Points, in no order, along strands that fork and pass close to each other.
Points whose rows are less than 7.69 apart are linked; no others are. Some points are linked to none.
gopuv: [-1.475, -3.628, 3.324, 1.135, 1.477, 0.424, -2.903, -1.404, 1.956, 1.294, 1.106, 1.977, 0.806, -0.856, -4.093, -1.753, -1.685, 0.950, 1.827, 1.552]
nuko: [2.218, 1.159, -2.689, 2.266, 1.567, 1.479, 2.617, 0.873, 0.678, 0.427, 0.070, -2.076, -1.039, 0.575, 2.367, 0.865, -0.704, -3.879, -2.796, 1.378]
Pofo: [1.008, 2.676, -0.409, -0.556, -1.988, -4.108, 2.101, -2.276, 0.452, -0.559, 3.035, -2.540, -0.145, 0.671, -0.257, 0.834, 1.832, 0.339, -3.159, 1.026]
pufav: [1.001, 1.959, -0.448, 0.553, -0.907, -1.928, 0.541, -0.694, 0.724, 2.336, 2.118, -2.333, -3.361, -0.386, 0.026, -0.898, 3.223, -1.143, -3.260, 1.926]
vap: [-0.791, -0.091, -1.871, 0.817, -1.329, -0.095, -1.138, -0.803, -0.978, -1.105, -1.166, 0.685, -0.024, 0.479, 2.243, 1.802, 0.196, 0.601, 1.092, 0.443]
Rafep: [-2.514, 1.270, -1.770, 0.953, 1.236, -2.743, 2.626, 1.560, 1.313, -1.516, 1.727, 1.187, -2.741, 0.138, 2.044, -0.651, -0.642, 0.705, -0.671, 0.131]
Gite: [1.010, -1.953, 0.972, -0.514, 1.143, 1.971, -4.628, 0.089, -1.102, 4.339, -2.392, 0.980, 0.301, -0.394, -0.482, 0.886, 1.178, -2.914, -3.849, 2.415]
zita: [3.352, -3.514, 2.499, -2.946, -1.457, 2.734, -0.533, -2.792, -1.232, 0.074, -0.379, -0.008, 1.209, -1.489, -3.756, 0.810, -0.079, -3.050, -1.366, 0.090]
Vik: [-1.155, -3.549, 5.345, 1.503, 0.581, 3.326, 0.736, -0.226, 0.673, -2.380, -1.388, 0.617, 1.847, -3.203, -1.002, -1.168, -0.581, 0.407, 0.579, -2.361]
Disa: [1.188, 0.529, -0.276, -1.729, -0.617, -1.323, -3.729, -2.853, -1.906, -0.887, -0.574, 1.148, -0.741, -0.012, -0.384, 3.732, 0.412, 0.655, 0.508, 2.439]
sufem: [-1.465, 1.719, -5.735, 1.777, -1.008, -0.849, 3.500, 2.064, 3.480, -1.464, 1.040, -1.468, -2.094, -0.802, 3.676, -0.964, 3.662, 4.724, 2.149, -1.259]
fikiz: [-0.821, -2.042, -4.278, 0.439, -1.163, -1.958, 4.012, 3.791, 0.635, -0.770, -2.344, -0.531, 1.319, -3.454, 5.734, 0.021, 2.130, 3.072, 3.019, -1.080]
pabik: [3.621, -3.861, 3.530, -0.926, 1.264, 2.899, -1.037, -1.083, -0.704, 0.143, 1.275, 0.424, -0.272, -0.111, -3.028, 0.093, 1.037, -4.826, -5.598, 1.707]
dadag: [2.837, 2.105, 0.563, 0.873, -0.212, -1.306, -3.663, -2.043, 1.137, 4.399, 0.114, -2.710, 0.013, 3.391, -0.801, 0.247, -2.569, -0.366, -0.225, 0.153]
Gubo: [1.156, 4.436, -2.323, -2.958, 0.907, -3.226, -2.162, -1.737, -1.287, 1.542, 1.261, -0.530, 2.875, 1.601, -1.412, 3.396, 1.426, 0.881, -0.838, -0.246]
ses: [-1.951, -4.298, 3.580, -0.703, 0.839, 0.413, 0.985, 2.059, -1.608, -0.387, -1.924, -0.783, -1.772, -2.872, -1.147, -0.110, 0.851, -2.072, 0.449, 3.846]
bofi: [-2.790, -3.239, 2.133, 3.325, 0.205, 6.057, 2.886, 2.498, -3.395, -2.020, -0.055, -1.345, -0.263, -0.848, -0.704, -1.567, 2.091, -3.624, -1.767, 0.445]
Nez: [2.836, 1.321, 0.665, 2.313, 0.412, 1.080, -4.326, -1.540, -2.567, 1.684, 1.346, -1.080, -2.675, -0.470, 0.220, 2.971, 3.616, -1.508, -2.121, 4.051]
sev: [1.143, 4.789, -3.010, -4.661, -1.356, -3.590, -3.210, -0.483, -1.339, 0.439, -0.626, -0.933, -0.519, 4.145, -0.071, 1.105, 1.860, 2.028, -1.796, -0.359]
fem: [-1.226, -0.297, 2.672, 1.735, 0.381, -1.847, -1.042, 2.563, -0.012, 3.335, -0.714, -0.532, -3.189, 0.215, -3.276, -2.569, -0.087, -2.890, -2.560, 1.088]
fil: [1.226, -2.362, 3.763, 2.292, 3.537, -0.700, 0.813, 0.569, 2.112, -2.662, -0.662, 1.188, 2.868, -0.183, 0.343, 2.120, -2.329, -0.418, -0.001, 0.170]
foz: [-0.797, 2.224, -3.681, -0.305, -2.328, -2.221, 0.941, 0.640, -0.472, -4.172, 0.914, 0.373, 1.129, 0.486, 3.272, 0.229, -1.970, 3.474, 3.384, -3.502]
lapoz: [-2.728, -2.637, 0.119, 1.724, 0.723, 1.285, 2.867, 4.189, -0.201, 0.719, -3.463, -1.378, -0.377, -3.633, 2.650, -0.511, 2.993, 0.129, 1.867, 1.693]
kupi: [-2.391, -0.275, -6.655, 2.090, -2.713, 0.395, 1.433, 2.656, -0.042, 1.748, 0.425, -0.303, -1.706, -1.839, 0.687, 1.071, 3.482, -1.534, 0.016, 0.829]
kez: [0.497, -2.587, -0.135, -4.835, 0.971, -2.203, 1.831, 0.231, 1.559, -1.791, -0.139, 1.605, 0.567, -2.051, -0.512, -2.182, -4.781, 0.444, 1.238, -0.773]
likon: [-2.811, 1.743, -0.566, 4.777, 1.227, 3.707, 3.074, 0.949, -0.106, -0.016, 2.184, 0.311, -0.325, -0.211, 0.441, -1.090, 3.230, -2.385, -2.967, -0.305]
Tiv: [4.203, 0.776, 2.753, 2.457, 2.372, 1.524, -4.849, -0.452, 0.405, 2.345, 1.580, -0.053, 0.305, 0.656, -4.151, -0.658, -2.598, -3.184, -2.021, 0.052]
moni: [-1.989, -0.459, -0.236, -0.868, -1.759, 2.703, 2.399, 0.458, -0.916, -0.168, -1.537, 1.901, -1.621, -1.567, 1.029, -1.497, 0.454, 2.952, 4.427, -3.233]
vuke: [0.314, -4.310, -2.367, -0.095, -1.387, -1.126, 3.130, 2.518, 1.133, 1.513, -0.646, -0.236, 2.542, 0.228, 3.166, 0.222, 0.022, 1.735, 3.079, -0.156]
nabon: [0.859, 1.945, -2.510, -0.783, -2.573, -3.354, -2.014, 0.044, 0.490, 1.163, -1.117, -2.947, 3.824, 4.684, 1.889, 2.397, -3.320, 1.507, 1.659, 0.335]
pefat: [-0.072, 1.543, 1.775, 1.678, 1.560, 2.583, 3.956, -0.059, 0.984, 2.163, 1.023, -1.096, -0.210, -1.438, -0.424, -0.380, 2.259, -2.477, -0.941, -1.604]
zuge: [1.528, -2.064, 2.165, 0.132, -0.678, 3.247, 0.430, -2.292, 1.337, -0.482, -0.741, 0.473, -0.259, -1.359, -1.300, -2.061, -4.364, -1.569, 3.566, -0.683]
Vaf: [-4.086, -1.951, 0.865, 0.071, -1.876, 1.760, 2.584, 2.046, -2.290, -1.101, -0.684, 0.632, -2.436, -3.849, -1.528, -1.699, 2.069, 0.817, 2.570, -0.991]
Vafo: [-1.193, -2.265, -1.466, -4.286, -0.130, -2.585, 1.246, 2.911, -0.253, -1.693, -2.231, 1.933, -0.238, -1.903, 1.409, -0.696, -2.850, 2.306, 2.916, -0.871]
telof: [0.227, -0.519, 1.997, 1.215, 0.636, 4.368, -2.727, -0.323, -2.773, 2.508, 0.488, -0.704, -2.067, -1.691, -4.502, -0.962, 1.067, -4.648, -2.330, -0.696]
sulok: [-0.808, 2.784, -0.900, -1.308, 3.407, -1.094, 0.770, -1.329, -0.241, -0.906, 3.489, 1.146, 0.030, -1.990, -2.244, 0.819, -2.246, -0.453, 1.036, -0.033]
Zun: [0.439, 3.598, 0.570, -4.636, 1.750, -1.152, -1.169, -3.850, 1.369, 0.842, 0.582, -0.270, 1.557, 5.208, 0.364, -1.418, -1.323, 2.111, 0.102, -1.765]
Ginof: [0.850, 2.601, -0.299, -1.708, 0.791, -3.007, 2.061, 1.006, 1.209, 0.946, -1.872, -1.897, -1.017, 2.883, 1.523, -0.726, -2.634, 0.363, 2.298, -0.604]
zam: [1.087, 2.903, -1.593, -4.609, -2.861, -1.827, -1.524, -1.819, 0.141, -0.987, -0.941, -3.627, 4.838, 5.991, 2.988, 0.849, -2.525, 2.172, 1.067, 0.276]
lati: [-1.285, -3.012, 0.533, 1.142, -0.031, -0.550, -2.306, -0.237, 0.784, -2.466, 1.086, 1.400, 3.597, -0.310, 2.845, -0.208, -2.891, 5.438, 5.671, -1.575]
todob: [1.886, -1.128, 1.585, 0.363, -1.050, -0.803, -0.664, -1.378, 0.082, -2.156, 2.680, 1.940, 0.072, 2.240, -2.757, 1.082, -0.995, 0.019, 0.788, -0.340]
lobun: [-3.526, -0.481, -1.341, 0.319, 0.280, 1.375, -0.657, 1.660, 0.362, 3.214, -1.229, 1.492, -2.671, -0.204, 2.601, -2.158, 0.407, -1.367, -1.334, 3.123]
lito: [4.020, 3.926, 1.492, -3.587, 1.879, 0.714, -4.323, -3.180, -0.238, 1.961, 0.290, 0.633, -0.386, 0.591, -2.338, -1.418, 0.370, -0.630, -4.814, -3.055]
seri: [0.770, 2.752, 1.448, -1.626, -1.304, 0.753, -1.027, -1.000, -1.680, 1.976, -2.503, -0.063, -4.768, 0.934, -2.693, 0.183, 2.982, -0.800, 0.408, 0.692]
kido: [-1.607, 3.709, -2.990, -3.614, -2.096, -0.833, -0.345, -0.908, -0.117, -3.661, 0.901, -1.234, 1.923, 5.096, 3.341, -0.933, -3.088, 3.754, 4.369, -3.683]
pibo: [-3.495, -2.499, -5.794, 1.006, 0.098, 2.685, 1.342, 2.701, -0.865, 0.574, 1.101, 2.082, 0.307, -3.548, 2.701, -0.481, 2.565, -0.232, 1.907, 0.726]
kufe: [0.596, 0.055, 4.710, 0.865, 3.746, 2.168, -3.477, -2.678, 1.086, 0.237, -0.561, 1.774, 1.161, -2.091, -1.372, -1.971, -1.205, -1.291, -3.959, 1.240]
nuz: [-1.053, 0.293, 0.459, -3.754, 1.247, -3.136, 1.435, -1.164, 2.228, -1.701, 0.317, -0.442, 3.410, 0.205, 0.976, -1.635, -5.255, 3.035, 3.013, -1.655]
gaku: [3.519, 3.399, 2.256, 1.098, 3.583, 1.469, -4.692, -2.636, 1.009, -1.112, 0.241, 0.638, 1.451, 2.282, -2.857, -0.048, -4.578, -0.741, -0.895, -1.230]
Rit: [0.193, 0.373, 1.797, 0.097, 2.753, 2.137, -3.166, -2.959, 2.299, 1.078, 0.267, 1.432, 1.328, 0.378, 0.115, -1.775, -5.385, -0.551, -1.208, 0.147]
mugu: [0.100, -1.578, 2.731, -2.274, -1.473, -0.154, 2.782, -1.658, -0.670, -1.948, -0.717, 0.990, -2.777, -0.052, -0.484, -1.126, 1.934, 0.044, 0.425, -0.199]
gep: [3.425, -1.315, -0.443, -0.469, -0.710, 2.363, 1.761, -0.023, 0.033, 2.316, -1.277, 0.061, 0.200, 1.524, 1.711, 0.765, 0.481, -4.250, -1.361, 0.536]
Tevo: [-3.480, -0.808, 0.547, 1.462, 2.526, 4.355, 2.430, 0.493, -1.559, 0.984, 2.216, -0.450, -2.731, 0.152, -0.486, -1.762, 6.715, -1.933, -3.346, 1.698]
teru: [4.410, 0.528, 2.692, 1.663, 2.537, 3.474, -5.156, -1.084, -2.960, 1.319, 2.348, -0.068, 0.188, -0.590, -5.098, -1.031, 0.988, -3.777, -4.755, -1.626]
Larov: [-1.136, 0.049, 4.078, 1.236, 0.805, 2.217, -0.561, -1.774, 0.123, -0.965, -1.159, 0.541, 1.819, -1.027, -2.361, 0.423, 0.904, 0.488, -2.338, -1.432]
nena: [3.850, -1.019, 2.960, 0.037, -1.040, 0.017, -1.850, -3.828, 0.957, -2.132, 2.942, -0.224, 1.348, 2.074, -4.290, -1.311, -2.746, -0.947, -0.628, -0.561]
Ruf: [0.905, -1.994, 1.957, 0.436, 0.875, -0.019, -0.208, -2.604, 2.696, -1.678, 1.149, 0.155, 3.884, 2.870, 1.049, -0.152, -2.773, 4.327, 5.350, -2.931]
Mipu: [-3.852, 1.014, -1.462, 2.061, 0.765, -0.757, 3.878, 0.716, 0.484, -0.952, 2.587, -0.957, -3.331, -3.222, 2.048, -1.761, 0.574, 0.811, 0.621, 0.966]
Nar: [-2.724, -2.748, 1.804, -0.538, 0.035, 0.462, 2.961, 1.522, -2.222, 0.001, -0.399, -1.948, -4.046, -2.631, -1.215, -1.574, 3.891, -2.414, -2.508, 4.329]
Kuno: [-3.648, 3.793, -0.714, 1.818, -1.269, -3.540, 1.219, -0.503, 2.524, -1.484, 0.291, 0.407, -2.758, 0.730, 2.361, -0.374, 1.868, 3.664, 0.081, 0.209]
rapor: [-1.688, -0.344, 3.954, 2.060, 0.959, 3.378, -0.037, 1.582, -1.014, 0.147, -1.601, 2.149, -0.464, 1.399, -1.444, -0.273, 2.847, -1.052, -2.419, -1.282]
purir: [-1.480, 1.575, -0.504, -0.374, 2.866, -1.474, 0.409, -0.862, 1.877, 3.309, -1.130, -0.994, -1.026, 0.009, 1.701, 0.199, -0.941, 0.778, 2.106, 2.581]
zil: [-2.017, -2.545, 4.189, 0.879, -1.094, -2.353, 1.362, 2.519, -1.658, -1.746, -2.489, -0.681, -0.177, -2.134, -2.817, -0.586, -1.070, -1.982, -1.432, 1.029]
kuf: [-0.602, 3.300, -7.336, -1.124, -2.578, -1.054, 1.121, 2.282, 0.884, 1.401, -0.967, -1.143, -1.107, -0.252, -0.080, 1.452, 4.752, -1.026, -2.481, -0.304]
zipa: [-3.141, 5.145, -2.532, 0.813, -2.431, -3.453, 0.167, -0.447, 1.631, -1.247, -2.335, -1.082, -0.452, -0.286, 2.429, -0.521, 0.189, 3.225, -1.557, -1.205]
vipa: [-1.215, -5.161, 1.424, -0.208, 1.762, 0.451, 2.414, 1.778, -1.411, -1.710, 1.092, 0.813, 0.249, -3.758, -0.485, 0.410, 0.102, -1.339, 1.882, 2.622]
sezo: [0.488, -1.582, 3.652, -3.158, -0.676, -2.586, 2.991, -1.992, 0.637, -1.950, -1.366, 0.918, 1.301, 0.172, 0.233, 0.653, 0.856, 2.733, 0.330, -1.455]
Sigu: [3.790, 1.881, 0.164, -2.828, 1.057, -0.923, -4.658, 0.041, -1.821, 3.314, 1.073, 0.446, -0.996, 1.151, -1.536, 0.487, 3.065, -1.623, -3.914, -0.836]
resir: [0.732, 1.971, -1.568, -1.098, -4.468, -0.721, 1.705, -3.705, -0.305, -1.536, 2.407, -0.851, 0.067, 2.127, 1.073, 0.148, 0.066, 0.095, -1.315, -2.062]
Biv: [-1.692, 1.381, -2.498, 4.163, -1.217, 1.114, 1.458, -1.475, 0.638, -1.860, 2.040, -1.433, -1.727, -3.433, 1.748, 1.541, 2.723, 1.001, 0.112, 1.889]
dunoz: [0.245, 0.204, 2.000, -1.355, 0.539, -4.425, 3.452, -1.872, 1.531, -3.014, 1.087, 0.191, 0.453, -0.712, 1.389, 0.499, 0.094, 3.236, 1.905, 0.418]
figi: [-0.477, 0.390, 2.340, 1.487, 1.209, 3.692, 1.759, -0.195, -2.169, 3.233, -1.062, -2.377, -1.553, -1.818, -3.590, -0.531, 2.195, -3.277, -1.080, 0.162]
mamud: [-1.286, 0.472, -4.238, 3.444, -1.531, -1.153, 4.234, 4.673, 1.601, -2.386, -2.585, -2.320, -0.637, -2.380, 2.894, 0.602, 2.996, 0.515, -2.027, -0.094]
Kivur: [-0.607, 0.138, 0.506, 2.624, 0.617, 1.755, 0.626, -1.362, 0.743, 0.147, 1.132, -0.865, -1.473, -1.221, 0.695, -1.688, -3.198, -0.174, 3.938, -0.946]
nilef: [4.158, 3.690, 1.205, -1.526, -0.279, -0.264, -2.326, -4.244, 1.499, 3.021, -0.115, -3.221, 1.755, 2.848, -1.917, 1.592, -1.686, 0.991, 2.268, -0.761]
Vata: [0.115, 1.467, -2.259, 0.708, 0.754, 0.162, 0.049, 2.035, -1.411, -0.682, -0.249, 1.662, -0.942, 0.262, -0.396, 2.562, 3.822, -1.125, -1.580, 0.215]
Gira: [3.861, -0.331, 0.883, 0.565, 2.417, -0.497, -0.165, 0.749, 0.586, -3.001, -0.292, 1.957, 2.925, 2.415, 1.466, 4.177, -1.679, -0.394, 0.369, -0.184]
rova: [1.025, -5.918, 0.583, -0.757, -0.785, -0.403, 1.727, -0.148, 1.345, 0.328, 1.509, 1.518, 4.411, -1.093, 0.697, 0.098, -1.256, 1.774, 3.247, 0.418]
ripud: [-0.790, 0.592, -0.208, 1.038, -0.431, -2.383, -1.499, 0.342, 2.100, 6.130, -0.865, -0.016, 0.139, 1.818, 0.171, -0.324, -0.875, -0.461, 0.969, 0.733]
mafor: [-0.743, 2.281, -0.468, -3.959, -1.524, -1.206, -2.339, -3.428, 0.052, -0.827, -0.705, -0.865, 2.702, 6.474, 2.403, -0.854, -1.860, 4.079, 1.491, -1.698]
Pedam: [-0.502, 2.172, 0.321, -0.774, 1.689, -0.851, 0.395, -3.586, 1.995, 0.252, 1.827, 1.303, 3.272, 1.349, 1.741, 0.398, -1.706, 2.377, -1.074, -0.862]
Rikub: [-3.779, -0.237, -1.156, 4.054, -0.767, 5.288, 2.949, 3.302, -2.273, -0.866, -0.840, -0.767, -0.917, -1.938, 0.340, -1.289, 3.305, -2.005, -1.488, -0.951]
gafa: [-0.169, -1.316, 3.069, -0.879, 0.759, -0.666, -3.401, -1.810, 1.155, 0.186, -1.488, 1.704, -1.521, 2.173, -1.527, -1.175, -1.852, 1.736, 4.075, 0.875]
divab: [0.248, 0.430, 0.931, 1.676, 0.419, 0.960, -0.098, -1.597, 1.828, 0.079, 1.174, 1.397, 3.741, 3.175, 1.508, -0.251, -2.203, 2.249, 1.493, -2.458]
veso: [-1.400, -2.397, 2.190, -0.366, 2.441, 5.120, -2.944, -0.556, -2.291, 0.781, -0.195, -0.776, -1.936, -2.737, -5.096, -1.696, -1.195, -3.372, -0.106, 2.403]
Zud: [0.962, -5.123, 0.156, 0.293, 0.748, 1.174, -0.308, 0.529, 1.234, 1.543, 1.295, 1.704, 4.029, 0.047, -0.650, 2.154, -0.112, -1.019, 1.719, 1.341]
bativ: [0.655, -2.534, -1.773, 0.720, 2.031, 2.762, -1.680, 0.453, -0.769, 1.999, 2.209, 2.205, 1.433, 0.494, -0.173, 2.312, 0.749, -2.512, 0.986, 1.909]
tisu: [-0.967, -1.981, -2.921, 1.701, 1.790, 4.114, -1.382, 1.943, -3.416, 2.901, 1.197, 0.033, 0.624, -1.798, -0.184, 1.985, 2.468, -4.070, -2.935, 2.102]
vetiv: [3.956, 0.028, 0.190, 0.845, 0.431, -0.183, -5.054, -1.286, -2.154, 0.330, -0.630, 0.332, -0.920, -0.815, -2.487, 4.090, 0.720, -0.809, -0.605, 3.117]
Zode: [-1.200, -1.492, 1.125, 0.764, 0.402, 0.938, -2.435, 2.460, -0.559, 2.263, -1.592, 0.854, -2.550, 0.347, 1.301, -1.842, -1.554, -3.394, -3.903, 2.555]
tipe: [-0.256, 2.935, -6.187, -2.819, -2.888, -3.629, 1.370, 2.781, 0.631, -0.132, -2.121, -0.553, -0.400, 0.799, 0.572, 2.042, 1.475, -0.308, -0.157, -0.749]
Zoves: [-1.556, -0.416, 4.749, 2.088, -0.012, -3.559, -0.133, 2.341, 0.224, 1.599, -0.730, -0.949, -0.351, 0.101, -2.525, -0.843, 0.692, 0.286, -0.493, 1.798]
fozap: [0.729, 6.146, -4.983, -2.575, -1.848, -2.561, -1.168, 0.208, 0.326, 2.572, 0.098, -1.499, -2.705, 1.297, -0.725, 0.530, 3.136, -0.035, -3.941, -0.965]
Zaz: [-4.451, -2.590, -0.097, 2.222, 0.570, 0.750, 0.150, 4.607, -1.233, 0.764, -3.097, 2.340, -0.996, -1.380, 1.574, -1.145, 0.927, 0.623, 0.039, 1.234]
lofa: [0.657, 4.066, -3.869, -2.934, -2.048, -2.993, 2.943, 1.124, 0.384, 0.646, -2.008, -2.383, -0.967, 1.215, 0.618, 0.222, -1.201, 1.423, 1.426, -0.771]
tekis: [-1.251, -1.289, -0.591, 0.044, -2.641, 0.258, 3.658, 0.979, -0.641, -0.471, -0.243, 0.067, 0.708, -3.393, 2.004, -0.125, 0.447, -1.302, -1.409, -2.086]
Genug: [-0.638, -1.853, -0.920, 1.897, -0.947, 0.098, 0.965, 1.964, -0.375, 0.006, 0.656, -0.383, -0.477, -3.075, 0.319, -0.542, -3.962, 1.128, 6.193, -0.659]
Nukip: [-2.009, 1.099, -4.242, 1.820, -2.575, -2.004, 3.380, -1.743, 1.524, -1.604, 2.464, -2.800, 0.101, -1.416, 3.626, 1.079, 2.960, 2.393, 1.755, 0.428]
putid: [-0.423, -1.387, 0.534, -2.053, -1.363, 2.771, -0.689, -0.910, 0.389, -1.080, -3.792, 1.716, 1.511, -1.854, 0.152, -1.091, -1.901, 0.699, 4.296, -2.850]
rako: [2.183, 2.774, -0.018, -2.809, 3.355, -3.387, -1.455, -1.212, -1.539, 1.816, 3.053, 0.130, -0.037, 0.372, -4.165, 2.774, -1.053, -0.505, -1.067, 0.391]
Foli: [-1.667, -1.358, -0.264, 2.355, -1.967, 0.853, 1.687, 1.507, -0.339, 0.388, 0.815, -2.474, -4.936, -0.480, 0.265, -1.994, 3.334, -1.963, -2.120, 3.377]
zali: [-0.084, 0.575, 1.690, 1.262, 1.238, 0.921, 1.399, 3.300, -1.240, -0.756, -1.113, 2.638, 1.045, 2.100, -0.863, 1.197, 2.565, -0.583, -0.022, -2.438]
zep: [1.904, 0.891, 2.955, -1.691, -1.680, 0.440, -4.036, -2.194, -0.129, 2.090, -2.752, 0.865, -2.957, 2.165, -2.159, -0.851, -0.355, 1.201, 0.137, 0.011]
sasor: [4.157, 1.283, 3.092, 2.897, 1.125, 0.186, -3.459, -1.283, -2.093, 2.143, 2.665, -1.819, -1.183, -0.081, -0.312, 1.651, 4.430, -2.257, -5.851, 1.796]
Kevu: [0.572, 0.330, 0.064, -1.196, -3.279, -2.596, -0.613, -1.397, -1.212, -2.714, 2.111, 1.471, 1.667, 3.829, -0.881, 0.250, -1.144, 1.135, 0.008, -1.783]
Vup: [0.238, -0.850, -4.055, 2.402, -0.394, -0.195, 4.119, 4.522, 1.564, -1.174, -1.442, -1.690, -1.890, 0.554, 2.715, 0.722, 1.807, -2.912, -2.735, 0.452]
bem: [-1.489, -3.076, -0.495, 0.243, 1.592, -1.136, 3.174, 2.972, -0.749, -2.960, 0.682, 0.953, -0.062, -3.834, 1.817, -0.447, -1.962, 1.668, 3.728, -0.164]
Bedom: [2.870, 3.666, -0.033, -3.017, -1.054, 0.913, -1.111, -1.825, -0.655, 1.351, -2.531, 0.337, 0.440, 0.882, -0.142, -0.238, -0.929, -1.622, -3.775, -2.333]
semu: [-1.774, 1.618, 0.485, -1.420, 0.254, -4.767, 1.971, -1.169, 1.229, -2.110, 0.853, -0.564, 2.305, -2.459, 1.932, -0.332, -3.271, 4.635, 2.423, -0.404]
viz: [-1.034, -5.874, 4.400, -0.013, -0.676, 2.517, -3.029, -1.201, 0.434, -0.349, -0.018, 1.774, 0.522, -0.531, -3.553, -1.693, 0.300, -1.038, 0.732, 2.574]
Pefi: [-1.541, -3.865, 3.408, 3.344, -1.011, 1.895, 1.674, 1.779, -0.818, -4.524, 0.052, 2.089, 0.575, -2.028, 0.193, -2.420, -2.411, 1.312, 1.591, -2.863]
vema: [-1.584, 0.684, -4.392, 0.382, -1.685, -2.880, 2.398, 2.864, 0.046, -3.844, 1.253, 1.374, -2.575, 0.049, 2.383, -0.878, -1.175, 2.243, 1.645, -1.027]
Leteg: [4.142, 2.483, 2.015, -3.911, 1.932, -0.467, -4.471, -4.170, 1.911, 0.296, 0.758, -1.232, 2.313, 5.576, -1.738, -0.332, -2.733, 2.943, 0.521, -0.458]
nilot: [-1.024, 0.858, 0.515, 0.698, -0.083, -1.516, -2.271, 1.124, 0.089, -1.037, -2.055, 1.715, -1.982, 1.353, 0.170, 1.174, -1.115, 1.964, 4.401, 0.260]
meda: [3.163, 0.931, -0.858, -0.823, 1.367, -2.577, -1.603, -0.315, 0.231, 0.079, -0.842, -0.468, 4.795, 2.377, 1.325, 3.186, -3.472, -0.299, -0.092, 0.101]
Zul: [4.414, 0.178, 3.052, -2.169, 1.678, -1.464, -3.444, -4.777, 3.169, -1.461, 3.166, -1.342, 2.453, 3.659, -3.764, -1.734, -4.742, 1.743, 0.828, 0.389]
teke: [0.566, 1.180, -1.079, -0.522, 0.082, -2.462, -2.809, 2.287, -1.784, 1.522, -0.677, 2.129, -0.616, 1.990, -1.402, 2.607, 4.180, -0.885, -4.073, 1.330]
Kozo: [-1.927, -2.571, -6.505, 1.781, -1.839, 2.082, 2.588, 5.303, -0.918, -1.195, -0.570, 0.083, -0.667, -4.384, 4.502, -0.955, 1.676, 1.907, 1.525, -1.131]
sula: [-1.763, -2.085, -4.383, 3.176, -2.017, 2.465, 4.045, 3.110, -1.002, -1.618, 1.426, 0.872, 1.198, -5.202, 4.178, -1.598, -1.707, 2.551, 1.642, -2.977]
Vuros: [2.997, -0.128, 0.215, -1.528, -1.091, 1.626, 0.016, -1.829, -0.228, -1.083, -2.355, 0.453, 0.310, -0.226, -0.322, 1.814, -1.123, -3.381, -2.204, -0.665]

Follow the links from the first point to the second, and from the first to the third. Name the last point that the two ways share.
viz / Tevo / mamud: Vata
tisu / foz / Kevu: Leteg
Larov / viz / gep: Vata
Zaz / putid / Zun: ses
kez / Gite / Mipu: ses
foz / fem / Zud: Leteg
resir / sula / sulok: kuf
Kuno / Gira / Kozo: mafor

A fork is a point with three links, a tip a point with one. Leave the first point through the second and follow the links. Name the first fork or tip that comes.
mugu / sezo: bem
Leteg / Zul: ses
Foli / pufav: Leteg
bem / Vafo: mugu

Name the points in between on the shortest way along the links from the first point to the second, in order.
todob / Gira: nena > Zul > Leteg > Zun > mafor > zam > nabon > meda
nabon / Zud: zam > mafor > Zun > Leteg > nilef > dadag > ripud > purir > Ginof > lofa > tipe > kuf > kupi > pibo > Kozo > fikiz > vuke > rova
Biv / Vafo: Mipu > Rafep > vema > foz > kido > mafor > Zun > Leteg > Zul > nena > todob > Kevu > resir > Pofo > pufav > Foli > Nar > ses > vipa > bem
Rit / nuko: kufe > Larov > rapor > zali > Vata > teke > Sigu > lito > Bedom > Vuros > gep
